Points, in no order, along strands that fork and pass close to each other.
Points whose rows are less than 125 apart are linked; no others are. Some points are linked to none.
Ros: 28	-4	-5	36	18	-27	41	3	47	-9	6	-8	47	-13	27	-30	37	-42	-21	29	-4	12	-48	9	-17	16	-28	-1	31	15	-15	-28	7	-30	-47	-15	29	-3	16	26	-40	39	21	-14	22	50	-5	30	-24	-15	16	5	1	-26	-16	-48	-6	-24	20
sil: -16	-44	-19	30	19	-42	37	-24	-1	2	51	20	45	11	8	-33	46	-33	-9	41	-24	4	4	21	-6	-8	-37	-16	33	43	15	-21	-4	-14	-74	-48	22	20	-9	26	-38	8	27	-13	43	60	36	-23	32	-3	0	19	38	-50	-10	-22	-41	17	51
Nubi: -20	-31	-44	18	-8	-58	24	-19	22	-28	46	0	58	21	29	-33	24	-41	5	8	6	44	-11	0	-5	29	-27	-9	-18	12	-28	-11	-16	-9	-20	-22	47	10	26	22	-32	28	37	-9	-5	48	-31	1	40	7	-20	35	-16	-59	53	-26	-16	4	43
dol: 23	21	39	-6	4	35	3	15	-3	-13	-51	-41	-32	-41	0	29	-34	15	-17	-13	-15	4	-35	-14	-13	-20	9	7	-5	-21	7	39	7	-21	23	-5	-22	14	40	-12	9	-4	-10	6	26	-22	-31	3	-65	-8	4	14	2	10	-24	28	20	-12	1
Sul: -15	-61	-32	29	28	-51	27	-14	5	-4	61	37	43	9	-3	-26	50	-29	-9	53	-22	-17	20	17	-2	-5	-22	-13	45	60	25	-17	-20	-1	-64	-51	1	20	-7	19	-46	-27	18	-1	40	62	54	-14	39	-33	-9	-7	34	-40	-14	-16	-39	28	35
Dere: 2	9	5	2	-18	-27	-8	7	49	-41	1	-6	0	7	5	-2	27	-35	-13	27	43	17	-16	-5	11	51	-11	31	15	13	-19	-32	-11	-23	-4	22	-5	-35	-6	17	26	54	20	-10	0	20	30	11	13	-16	-3	-12	-37	-8	-2	-33	5	22	-9
Nabuv: -5	-17	4	17	58	-11	2	23	39	-29	23	11	2	-38	6	23	22	-35	7	43	-20	-28	-25	-21	29	-18	13	33	32	10	29	11	10	-2	10	-40	-19	-3	6	18	-22	-52	-1	21	43	34	20	31	-46	-61	-30	-29	-1	15	0	-3	6	23	-40
doz: -16	-18	-27	12	-12	-44	17	-18	23	-30	18	5	42	23	20	-21	17	-39	0	5	23	49	-8	-10	-8	47	-31	5	-15	5	-41	-3	-24	-22	-11	-20	43	5	20	18	-7	62	37	-21	-16	41	-34	-10	31	20	-21	31	-21	-57	49	-29	-20	1	33
Lur: -18	16	0	-2	4	-17	-41	17	70	-32	10	-3	-8	20	5	2	12	-60	10	14	45	0	-31	-10	47	31	8	37	20	22	6	-35	29	-26	21	27	-23	-45	-24	27	22	4	8	10	-2	9	61	17	-2	-73	-2	-34	-47	26	-2	-23	30	41	-30
sutu: -4	46	-2	-57	-6	24	-42	-12	-35	13	-13	-20	-76	11	-3	22	-6	23	8	-36	8	-13	10	-17	3	-8	-10	13	4	17	23	20	4	37	5	33	-27	-5	-8	-26	53	31	-16	7	-5	-35	10	-1	20	-14	2	6	16	16	-48	35	17	5	-3
telut: 12	7	21	-20	31	-13	28	-41	34	-29	9	1	-10	-13	20	30	11	-9	-49	9	-15	56	-7	-49	-28	-3	-29	39	-1	35	4	44	-24	-33	-27	-53	4	13	4	12	29	62	31	0	44	18	-22	-34	-23	6	-40	45	3	-31	29	2	-13	30	46
vek: 2	17	10	-36	6	-15	16	-34	41	-39	-4	-11	-26	-3	23	29	-2	-17	-49	7	17	51	-9	-41	-12	27	-42	49	-8	38	-10	32	-22	-26	-14	-26	-5	-6	10	9	53	82	22	-1	24	5	-17	-32	-13	7	-30	25	-11	-22	22	-3	-11	28	33
Gimir: 19	3	-5	1	-12	44	8	5	-52	48	-44	-26	-17	-9	6	-4	-53	35	-3	-25	-20	19	19	10	-38	-25	1	-32	-46	-40	-14	33	7	10	13	10	18	39	8	-3	-5	5	-39	-2	-25	-10	-68	-24	-25	42	1	27	18	26	17	33	12	-36	0
bovem: 5	-29	11	23	45	-30	52	-24	30	-25	29	11	47	-30	27	-4	19	-23	-41	22	-52	22	-21	-15	-9	-27	-13	14	15	1	13	37	-15	-22	-52	-84	22	39	11	31	-40	11	26	15	59	34	-39	-12	-41	1	-22	16	24	-38	24	-5	-20	-1	40
Zuduf: 5	-16	-8	2	10	44	10	8	-46	32	-17	-18	-6	-14	6	-5	-33	40	2	-25	-30	-2	17	7	-11	-34	2	-24	-34	-33	2	32	7	17	10	-2	23	31	1	2	-13	-20	-26	2	-19	0	-59	-12	-21	20	0	12	16	31	17	31	7	-27	-3
musop: 20	34	12	-9	9	49	-14	-16	-45	39	-50	-44	-34	-29	16	5	-34	44	-5	-37	-34	-4	8	-5	-5	-31	-1	-19	-9	-26	41	38	6	34	23	9	2	41	-3	-1	-6	-31	-30	21	-7	-23	-56	-4	-36	-10	5	36	42	34	-27	54	42	-23	-12
duri: 9	-35	-14	0	25	30	11	10	-55	38	29	24	-4	18	-17	-16	36	25	-2	-20	-38	-23	51	31	-17	-40	-6	-54	-4	11	-1	8	-7	29	-45	2	1	2	-28	-9	-4	-6	-17	-16	-3	9	24	-22	30	27	30	1	3	10	-23	16	-21	-14	15
Nobal: -15	8	-1	-7	21	4	-35	21	49	-34	16	-6	-22	-1	11	14	10	-46	5	9	28	-15	-39	-19	48	15	0	48	18	28	19	-9	18	-16	20	13	-30	-34	-12	10	32	-7	2	20	12	8	54	6	-10	-72	-21	-39	-28	21	-9	-8	20	42	-27
fulo: 26	51	55	-11	-60	19	-8	1	7	3	-66	-32	-30	-12	-29	16	-56	19	-4	6	40	0	-15	-6	-19	24	15	-8	-5	-29	-17	0	-1	-30	34	33	-35	-2	38	-28	34	49	-2	-5	10	-51	-32	-9	-29	44	15	-5	6	-21	-22	9	1	1	-3
buvuf: -9	-58	-17	20	32	17	8	2	-46	26	53	35	17	8	-18	-25	37	9	-9	6	-42	-33	38	29	-8	-40	-3	-52	9	14	17	1	-9	19	-56	-25	-1	21	-28	-5	-19	-30	-21	-5	6	19	38	-26	23	15	21	-24	10	-5	-17	6	-30	0	22
popuz: 5	68	7	-53	-26	30	-43	-4	-8	9	-32	-25	-58	-1	-15	8	-24	30	7	-31	28	-20	-6	-6	19	12	7	9	15	1	19	3	18	15	24	46	-32	-13	7	-32	51	27	0	6	-8	-44	12	11	-4	-20	15	-9	17	17	-54	28	22	7	-9
dufe: 39	75	27	-10	-53	40	-11	17	37	19	-74	-42	-17	-31	-20	-7	-55	16	0	-13	27	-27	-39	4	17	5	29	9	1	-35	1	-11	36	-28	47	44	-33	-24	26	-30	9	-19	19	8	4	-50	-3	19	-61	-12	38	-8	19	3	-53	13	25	2	-24
bomiv: -30	-23	-27	6	-12	-40	5	-11	11	-33	25	9	30	40	1	-7	25	-36	3	7	26	40	4	-4	8	49	-21	8	-20	6	-41	-19	-30	-5	3	11	24	-9	3	15	4	41	18	-25	-33	27	3	-15	57	18	-11	8	-36	-26	37	-32	-19	20	9
Fam: -37	29	-23	-18	-2	10	-28	-25	-23	0	-22	-1	-26	-1	28	17	-54	-9	24	-49	12	7	-1	-26	33	14	-9	43	-32	-9	16	25	17	21	46	12	-6	-1	-12	-10	27	-17	-2	6	-38	-35	-21	-13	-4	-11	-13	9	14	8	30	24	29	-2	-9
munab: -17	-2	-28	1	-6	12	-10	-5	-29	40	2	2	2	1	13	-4	-1	18	30	-34	1	-11	13	4	22	-12	2	10	-19	-17	5	-12	18	36	27	28	18	-13	-24	-3	12	-38	-4	-5	-47	-14	3	14	23	-6	-6	3	10	28	4	8	17	-21	-26
Bere: 1	-57	-23	16	-22	-12	26	13	-31	6	16	21	59	22	-5	-30	23	18	16	0	-3	6	17	32	-13	6	9	-44	-28	-10	-39	-20	-4	2	-10	4	33	12	1	13	-27	-11	-1	-22	-26	15	0	-7	51	45	25	7	-36	2	25	-23	-17	-28	25
bik: 36	34	52	6	-75	13	3	7	0	23	-44	12	-4	23	-36	0	-13	45	2	16	33	2	11	17	-19	31	26	-20	17	-35	-28	-43	-22	-24	10	52	-12	-16	17	-37	25	51	-4	-23	0	-52	8	4	16	70	29	-13	-1	-3	-7	-35	-26	-18	3
melu: -4	7	14	-38	5	-10	-11	-28	10	-35	-4	-5	-38	7	5	27	-3	-9	-26	3	29	44	10	-34	-9	23	-28	24	-12	33	-11	17	-31	-15	-8	-4	-13	-2	6	-5	59	84	0	-16	9	-2	-4	-36	18	17	-8	13	-9	-18	20	13	-22	23	24
kodef: 11	-16	-5	-15	0	27	7	14	-48	40	11	23	-11	32	-23	-14	45	37	-2	-31	-18	-13	63	30	-30	-30	-3	-49	0	10	-6	-12	-13	31	-38	11	1	-17	-36	-29	14	14	-7	-25	-21	-10	38	-13	39	35	50	3	-10	17	-34	17	-19	-28	10
dud: 5	2	-19	15	15	31	3	-12	-23	46	-19	-9	6	-27	14	-19	-29	32	16	-24	-14	-14	10	-3	27	-18	1	12	-17	-24	39	1	27	48	24	6	23	9	-22	1	-6	-61	-7	10	-43	-3	-27	8	0	-21	-10	12	37	29	1	24	31	-26	-23
mugep: -22	-47	-28	24	42	-66	11	-8	15	-26	65	37	35	-1	-7	-22	44	-30	2	65	-16	-32	6	13	-2	-16	-6	-15	60	55	29	-14	-13	6	-47	-52	-11	11	-8	25	-54	-55	2	5	37	61	45	10	24	-50	-25	-36	14	-24	4	-17	-35	46	0
Fisa: -5	-52	-24	23	49	-3	-3	15	-16	5	54	43	19	-13	-8	-19	40	6	10	36	-29	-65	10	31	6	-37	23	-26	52	18	38	9	8	25	-40	-32	-11	17	-14	13	-55	-71	-23	12	15	38	35	22	-3	-28	-4	-54	25	21	-23	-8	-11	13	-20
zokat: 24	49	31	18	-50	-2	-26	26	93	-14	-34	-10	-1	4	-25	-8	-22	-43	-12	23	54	5	-28	7	25	36	29	17	11	-14	-22	-53	32	-46	28	44	-23	-57	-10	1	10	14	17	18	2	-24	38	33	-34	-31	18	-37	-32	1	-25	-30	38	33	-33
libe: 4	-29	-18	-4	18	8	-15	9	-17	16	51	35	-12	9	-9	-2	56	19	14	-11	-6	-31	14	20	1	-22	2	-7	28	28	18	-16	-3	33	-25	7	-16	-22	-30	-12	6	-26	-17	-5	-7	11	68	19	35	-11	-2	-16	-3	25	-23	-5	-11	-4	-16
nud: -47	25	-22	-27	3	8	-39	-14	-4	-26	-8	-4	-23	4	28	28	-41	-28	18	-38	14	7	-12	-31	46	18	-14	44	-17	-3	21	20	21	5	40	9	-16	-18	-13	-2	32	-8	0	6	-25	-35	8	-20	0	-24	-24	-12	-8	8	23	17	17	14	-6
mos: 0	-57	-21	14	-6	8	24	21	-40	23	9	16	56	8	2	-41	0	24	12	-11	-15	-4	21	32	-13	-20	11	-47	-34	-27	-22	-5	3	12	-13	0	30	19	-2	19	-30	-32	-15	-13	-29	10	-16	-11	27	47	20	-3	-15	19	16	-16	-10	-38	18
Keko: -22	21	-1	-22	15	16	-29	1	11	-34	2	-6	-28	-10	11	30	-7	-21	4	-8	14	-8	-21	-33	45	10	-5	42	3	14	23	13	5	-1	26	0	-31	-22	0	0	35	-3	-5	12	9	-11	27	-2	-11	-42	-15	-22	-9	14	-9	10	6	20	-14
sol: -16	-31	-33	18	18	-50	42	-27	15	-3	59	6	44	6	30	-37	30	-43	-13	38	-27	13	-23	10	-6	6	-39	-5	27	41	13	-7	-3	-14	-70	-58	39	19	0	25	-49	17	44	-12	42	65	15	-5	22	-9	-22	32	42	-64	8	-26	-37	10	53
bule: -40	-8	-11	-36	28	1	-16	-38	-44	-2	25	10	-43	18	11	42	-21	10	15	-34	-38	15	51	-19	2	-31	-20	10	-48	20	1	53	-15	38	11	-23	14	17	-25	-5	12	-16	-21	25	-9	-22	-34	-38	21	33	-36	24	6	0	47	60	8	17	3
ked: 26	24	45	-24	12	14	4	-1	-1	-21	-47	-38	-51	-36	-6	45	-25	16	-27	-7	-14	30	-24	-26	-36	-16	2	4	-10	-2	-2	46	-11	-29	18	-15	-33	33	34	-3	23	25	-17	12	42	-33	-40	-23	-58	14	-7	32	-11	4	-13	34	17	-1	19
Tiko: -7	-13	11	5	50	-7	15	1	33	-48	18	9	-1	-30	11	32	20	-24	-13	32	-15	-15	-20	-31	21	-18	-11	44	22	20	23	22	-14	-8	4	-46	-18	-6	18	17	-2	-18	-3	19	47	33	4	11	-32	-43	-33	-8	-3	2	6	-2	-3	30	-13
Sibes: -1	26	8	14	-17	-13	-35	31	77	-26	-10	-12	3	17	-6	-3	-10	-59	-5	12	45	8	-33	6	28	37	26	25	12	5	-7	-41	34	-39	22	27	-22	-62	-20	20	10	6	16	12	-9	-2	53	31	-26	-65	13	-35	-48	21	-12	-26	51	36	-33
dur: -4	-36	-15	12	6	38	21	15	-52	38	13	-4	29	-8	1	-28	-10	40	2	-13	-42	-12	26	22	-13	-27	2	-44	-34	-18	2	18	5	29	-15	-5	35	22	-11	8	-23	-32	-29	-6	-24	8	-30	-15	-4	38	15	-11	4	31	4	11	-2	-32	8
Resur: 34	8	13	9	10	45	6	43	22	10	-28	-22	-11	-35	-3	-12	5	14	-5	1	1	-34	-46	12	3	-8	16	3	25	-22	12	-11	20	-24	12	18	-13	-8	17	-5	-5	-30	-9	-7	12	-1	27	37	-49	-38	21	-23	-2	25	-43	-12	17	-27	-33
detu: -13	-52	-26	10	-2	-27	11	7	-21	-6	35	26	39	35	-17	-19	44	-1	22	2	-2	7	23	23	-2	0	3	-35	-7	23	-25	-31	-19	12	-18	-2	23	-4	-6	3	-8	-14	10	-22	-19	24	35	-4	61	25	20	4	-32	-6	17	-17	-25	-10	19
Vasad: 50	27	35	12	-23	49	7	42	24	15	-50	-29	-5	-16	-16	-16	6	29	-10	2	13	-26	-37	19	-9	-1	34	-10	33	-50	-6	-22	15	-43	15	36	-22	-3	25	-28	-6	-16	-9	-5	10	-19	18	33	-57	-5	41	-23	7	27	-53	-18	6	-37	-27
tak: -28	-33	-9	-22	31	-2	-2	-20	-40	-12	35	20	-10	13	-5	20	2	2	-1	-15	-36	33	44	-18	-18	-23	-19	-13	-52	20	-24	41	-30	16	-1	-38	15	30	-9	-3	11	-1	-9	10	6	-3	-26	-45	19	37	-31	23	-6	-22	57	43	-22	23	20
fut: -33	-57	-23	17	42	-66	1	5	6	-37	74	27	36	6	-5	-11	34	-23	14	52	-19	-35	15	9	17	-6	1	-20	25	41	16	-5	-4	17	-28	-40	1	7	-4	18	-54	-70	2	5	21	49	20	4	43	-31	-28	-24	-1	-15	22	-15	-28	33	-1
Velag: 18	23	14	-12	-24	31	-3	1	-42	36	-58	-34	-31	-18	12	14	-63	34	-3	-30	-5	27	7	-1	-45	-4	1	-19	-48	-40	-13	41	4	-9	30	8	-5	45	27	-7	8	17	-26	2	-12	-25	-67	-23	-39	36	-2	28	18	10	24	45	20	-28	-1
Ruro: 11	4	2	-7	52	49	-2	-9	-30	20	13	13	-42	-22	-10	33	12	31	-32	-3	-95	-41	48	12	-23	-56	3	-42	34	-3	40	58	-6	37	-44	-48	-23	41	-31	3	-44	-30	-41	24	25	14	-42	-26	-47	8	-4	-6	37	18	-22	34	-6	12	-11
til: 21	59	37	15	-81	3	-25	19	61	20	-45	-5	1	8	-25	-5	-49	-18	9	5	53	-5	-21	12	22	35	46	16	4	-42	-15	-59	26	-38	42	56	-19	-53	-12	-13	7	2	17	16	-8	-63	30	22	-16	6	28	-33	-15	0	-8	-44	22	13	-31
bubiv: 24	19	37	-16	-41	13	-1	-1	-17	32	-45	3	-26	32	-37	6	1	46	4	13	21	14	40	13	-38	11	8	-42	4	-15	-30	-27	-28	-1	-19	37	-16	-5	4	-36	40	78	-3	-34	-11	-41	-5	-16	28	70	36	2	-2	-14	-16	-4	-35	-17	12
ludeb: -6	15	-1	-8	-48	-13	-15	9	8	-15	-20	11	4	29	-18	11	-2	4	6	-2	43	13	5	0	6	45	10	3	-7	-21	-33	-35	-11	-12	22	46	-2	-32	-7	-11	30	39	12	-23	-31	-26	5	0	34	25	9	-15	-25	6	15	-30	-6	2	-8
Sozed: -3	-18	-21	-7	12	11	-19	2	-29	36	47	47	1	18	-6	-18	53	33	25	-24	-8	-41	35	22	12	-33	6	-10	19	26	27	-12	4	49	-14	12	4	-20	-42	-10	-6	-52	-15	13	-21	9	48	30	47	-17	-3	-7	4	40	-28	7	11	-10	-18
Goliv: -48	-35	-18	-1	5	-17	1	-24	-21	-33	32	21	11	20	7	4	-15	-10	15	-21	-11	37	14	-23	-6	-5	-14	9	-58	-4	-34	46	-27	6	21	-37	27	39	3	1	-2	-5	-5	10	-20	3	-36	-32	32	23	-41	15	-15	-25	85	22	-16	17	21
palas: -25	-9	-7	-21	5	-26	-14	-15	2	-44	17	-1	-11	19	3	17	12	-28	-12	-2	30	33	3	-24	6	34	-30	25	-15	23	-13	5	-31	-8	-4	4	8	-4	8	5	42	54	14	-16	-17	18	11	-31	35	13	-18	4	-17	-13	28	-6	-25	21	9
Vefiv: -19	-34	-37	21	7	-63	36	-30	27	-9	67	-4	50	19	37	-29	20	-42	-2	22	-20	35	-19	0	-7	12	-40	-6	5	35	-7	0	-11	-8	-49	-50	49	15	9	26	-48	17	42	-3	24	57	-15	-6	34	8	-24	40	14	-70	39	-16	-33	10	53
Vava: -1	-23	-15	2	-35	-35	-1	13	-4	-5	5	30	33	36	-10	-3	35	10	19	7	19	8	12	32	-9	22	16	-16	-3	-1	-41	-49	-9	7	11	23	9	-31	-9	-1	4	0	1	-21	-37	7	44	16	49	15	23	6	-37	21	7	-39	-15	-7	-1
ropop: 19	23	6	1	-49	20	1	16	-20	36	-50	-10	4	0	-11	-1	-41	34	12	-15	28	-10	-3	7	1	14	22	-5	-11	-47	-8	-25	17	-1	36	49	-6	-11	11	-19	6	-4	6	-11	-31	-37	-7	14	-13	23	20	-6	9	23	-7	-17	7	-27	-29
Lazug: -33	-49	-15	14	20	-29	6	5	-5	-32	35	4	31	0	8	-4	3	-27	14	9	-3	10	-2	-7	19	2	8	10	-26	2	-17	3	-13	0	12	-24	30	13	11	18	-24	-34	-4	-1	-11	24	-23	1	20	-8	-26	3	-25	-8	52	-8	-7	-3	3
gaz: -38	31	-14	-39	23	7	-32	-51	-49	11	1	6	-53	14	20	33	-12	10	17	-48	-19	2	48	-23	20	-22	-21	34	-22	20	32	40	11	66	19	-3	8	2	-28	-9	24	-15	-24	31	-16	-33	-32	-19	26	1	-31	16	24	5	11	59	33	16	-3
rosig: 13	-4	12	23	-5	-5	4	33	29	-13	-17	-8	20	-12	-9	5	11	-19	6	16	21	-1	-29	3	-1	21	21	4	4	-16	-20	-37	12	-30	13	11	7	-13	14	17	-14	-11	-2	-16	-7	12	14	39	-19	-23	14	-16	-29	13	4	-35	8	-26	-18
kevu: 41	46	41	-5	-36	52	4	29	5	31	-69	-43	-19	-27	-17	-14	-21	39	-12	-5	9	-26	-38	15	-5	-7	24	-12	14	-47	11	-13	20	-30	16	40	-24	2	29	-30	2	-9	0	1	8	-32	-6	17	-63	6	38	-15	14	22	-56	10	9	-28	-23
kuv: 27	70	19	-9	-52	28	-11	3	15	15	-65	-42	-28	-25	-4	3	-70	2	3	-26	43	-21	-25	-13	21	21	16	16	-6	-32	3	3	41	-16	52	40	-33	-14	22	-28	32	-3	16	12	-13	-61	-13	3	-47	-4	31	-7	14	-6	-38	16	25	10	-17
fip: 0	23	-17	1	-31	16	-4	-8	-29	38	-39	-2	-6	8	10	-6	-48	27	26	-32	25	-5	8	-1	15	1	13	9	-21	-33	8	-17	23	24	38	41	4	-10	-11	-19	26	-20	4	-10	-55	-33	-7	10	4	11	5	12	8	20	3	3	24	-26	-22
dolis: 19	-22	-5	35	32	-33	58	1	40	-15	31	-11	50	-23	39	-35	24	-48	-26	32	-26	14	-53	0	-15	-5	-25	2	36	13	1	8	4	-28	-53	-50	44	19	18	37	-60	29	22	4	33	56	-29	21	-34	-13	12	14	16	-35	-4	-37	-11	-30	33
mon: 28	36	25	23	-72	8	-4	29	22	32	-51	7	20	14	-21	5	-46	5	10	10	38	-3	-15	17	1	40	40	2	-12	-57	-23	-42	7	-26	41	50	-3	-30	0	-13	-10	-10	7	2	-17	-44	6	25	-9	31	27	-9	-9	10	5	-55	5	-20	-29
ful: 10	-28	-8	26	45	-36	49	-11	30	-23	41	0	62	-18	30	-23	25	-40	-29	34	-39	15	-35	-5	-4	-22	-24	5	27	13	11	16	-7	-26	-54	-80	36	38	14	32	-60	10	23	13	48	55	-30	10	-33	-13	-20	17	21	-40	12	-24	-19	-3	39
zope: 17	13	9	-23	-28	22	-5	2	-40	50	-20	11	-29	45	-32	-2	21	55	6	-24	5	-6	60	31	-36	-11	11	-43	1	-7	-19	-24	-17	26	-21	36	-10	-15	-23	-41	36	40	-7	-27	-19	-32	20	-10	32	58	43	10	-10	14	-40	8	-19	-25	1
Ferek: -39	-49	-18	10	41	-40	6	-7	-2	-35	55	23	25	-2	-6	7	18	-11	6	36	-23	-13	18	-2	22	-19	-1	-5	0	21	3	20	-14	15	-17	-50	13	18	2	11	-36	-53	4	7	12	28	-5	-2	23	-11	-35	-14	0	-21	36	7	-30	22	5
Beper: -2	-27	-12	14	52	-8	-5	15	12	-14	44	37	10	-24	-11	1	35	-13	14	39	-20	-49	-4	3	17	-27	16	-1	46	19	36	13	6	13	-13	-33	-20	0	-2	15	-35	-62	-18	18	29	38	39	32	-16	-45	-23	-50	20	16	-6	-1	-8	17	-38
fizo: 8	-3	-12	24	-1	-62	30	12	55	-17	20	-11	50	10	18	-33	37	-46	-8	33	23	20	-35	9	-19	37	-10	-4	23	21	-27	-54	-3	-27	-30	1	23	-23	8	32	-44	33	30	-10	7	52	3	49	16	-17	8	17	-27	-19	1	-58	2	-14	15
Gebo: -24	-4	-31	-2	15	4	-24	-23	-27	26	38	34	-2	14	9	-19	28	20	25	-21	-8	-27	37	5	36	-19	-3	21	1	11	36	-12	18	68	9	17	22	-16	-45	-9	4	-55	-9	16	-47	-9	15	15	54	-19	-23	-2	17	30	-7	16	30	-8	-27
giduk: 2	-17	-18	-10	-8	-9	-13	16	-8	10	25	44	3	35	-20	0	56	32	19	-11	15	-22	17	35	-4	1	12	-16	20	16	-10	-35	-4	20	-8	13	-5	-33	-27	-21	16	-7	0	-20	-27	-1	76	28	53	3	20	-7	-26	35	-18	-20	-12	-14	-14
gasem: 26	51	32	-4	-42	29	0	5	-5	13	-71	-36	-24	-28	-5	19	-76	7	-2	-14	26	4	-19	-8	-17	14	11	-2	-30	-40	-16	20	15	-24	54	30	-22	14	37	-27	24	13	9	3	7	-50	-45	-11	-52	17	14	9	7	-5	-12	21	18	-11	-5
damo: 23	-1	25	13	27	37	9	33	4	-7	-27	-23	-5	-41	-3	11	-6	8	-8	2	-14	-17	-34	-8	-3	-19	13	2	12	-23	4	5	6	-19	12	0	-8	4	22	-2	-2	-23	-16	-2	19	4	-6	16	-56	-24	14	-8	2	15	-19	6	1	-26	-15
nison: -5	0	1	34	14	-73	-1	24	62	-13	29	-9	38	10	13	-37	53	-41	-8	42	16	6	-33	9	-27	29	-2	8	36	40	-13	-58	13	-23	-22	2	14	-41	0	45	-46	7	22	1	16	64	33	57	17	-55	12	3	-52	0	4	-57	24	14	-2
sutan: 34	53	69	10	-86	18	-1	7	46	9	-39	-9	-23	5	-42	-3	-34	31	-3	28	50	-8	-2	12	-5	34	31	5	26	-31	-26	-43	-15	-34	32	63	-28	-32	20	-28	22	49	4	-4	13	-67	7	4	4	47	26	-29	0	-24	-21	-19	-17	8	-1
sugel: -24	-36	-12	9	6	0	8	0	-27	-9	10	6	22	3	5	2	-26	-4	14	-12	-6	26	3	-13	-3	1	2	-6	-56	-18	-33	26	-4	1	21	-21	26	33	20	5	-8	-8	-2	-6	-20	9	-42	-16	12	22	-22	7	-12	-12	56	15	-8	-11	7
Tedu: -36	-6	-11	-6	-6	4	-7	-12	-36	-2	-14	4	-7	8	14	20	-51	-3	19	-38	1	18	11	-17	1	8	-1	14	-57	-22	-13	27	2	10	37	-2	11	16	2	-6	14	-4	-1	-1	-28	-13	-38	-21	1	13	-22	10	-4	-3	45	16	14	-8	-2
Susog: 14	25	30	-36	8	15	-17	-10	-18	-9	-38	-35	-57	-11	-17	42	-15	18	-12	-11	-3	28	1	-14	-34	-8	-10	-9	-4	14	-5	35	-26	0	-1	4	-38	18	20	-9	44	55	-21	-3	21	-32	-15	-28	-22	20	-2	24	4	-3	-12	37	-5	5	11
Rifak: 24	30	25	-17	10	39	-3	5	-23	11	-56	-43	-42	-41	12	24	-43	30	-19	-25	-38	-1	-24	-14	-24	-30	11	-6	-15	-27	28	58	6	-12	27	-3	-22	30	18	-1	-9	-27	-16	21	20	-31	-48	-11	-75	-13	7	35	25	27	-30	47	28	-18	2
Nusur: 32	49	63	3	-66	20	3	10	46	-13	-54	-20	-15	-15	-39	-4	-41	2	-15	25	51	-6	-19	-4	-1	29	15	10	3	-33	-23	-26	2	-45	38	44	-29	-28	34	-26	26	50	12	-3	24	-51	-22	5	-23	22	16	-24	-2	-31	-25	-7	7	11	-11
Lelu: -27	-14	-19	10	-12	-31	-24	21	6	-10	17	14	20	24	7	10	7	-23	32	-3	18	0	-8	6	21	26	19	9	-12	0	-16	-38	17	3	31	26	7	-29	-27	21	-13	-41	4	-6	-45	5	40	23	26	-27	5	-8	-42	20	22	-34	12	-2	-28
Tisez: -6	-56	-25	24	34	18	3	14	-34	29	55	41	19	-9	-20	-24	34	14	-4	12	-52	-55	38	40	-4	-39	14	-39	27	15	21	8	-1	26	-57	-28	-6	17	-30	-4	-42	-48	-23	6	17	22	29	-4	5	4	14	-44	27	9	-28	-1	-20	6	5
Tuto: 4	-16	16	0	51	-20	38	-35	25	-30	25	9	16	-21	15	23	19	-12	-37	16	-41	27	-7	-37	-15	-22	-19	20	15	16	11	42	-23	-19	-32	-71	10	38	11	19	-15	18	21	11	56	30	-20	-24	-36	3	-39	26	11	-29	29	3	-23	19	30
sim: -9	32	6	-37	-16	9	-30	-16	-38	-13	-27	-17	-53	14	-8	36	-32	14	8	-29	18	22	18	-9	-23	8	-7	-5	-29	5	-15	24	-16	11	13	25	-21	5	15	-27	64	54	-19	-8	-15	-37	-25	-25	8	39	-4	12	-4	-4	5	41	-4	5	5
bakik: 20	27	-2	5	17	47	-9	-25	-38	51	-35	-23	-14	-20	8	-24	-7	48	2	-33	-17	-13	32	-7	23	-29	-6	9	-2	-21	53	-4	17	58	14	16	15	28	-25	-3	1	-43	-25	13	-30	-13	-33	-2	-1	-24	10	31	48	36	-33	40	52	-28	-19
piniv: -29	39	-14	-48	16	18	-42	-32	-39	2	6	0	-58	12	11	34	3	5	19	-44	-1	-6	23	-25	34	-14	-13	41	1	25	44	23	6	56	9	9	-14	-17	-24	-11	39	-2	-25	20	-8	-33	2	-15	33	-28	-23	1	30	16	-21	39	26	16	-14

A fork is a point with three links, a tip a point with one. Leave the first point through the second and follow the links. Name the first fork or tip that comes.
Tedu / Fam => munab
ropop / mon => sugel
sutan / bik => Tiko
bovem / ful => nison
Gebo / Sozed => Velag
Goliv / tak => popuz
kevu / Vasad => dol

A fork is a point with three links. Follow the links from the first point to the second and name the forks in between, in order.
tak / Ferek => sugel
Susog / sutan => dol
zokat / bakik => munab
kevu / libe => dol munab
Gebo / dufe => munab dol
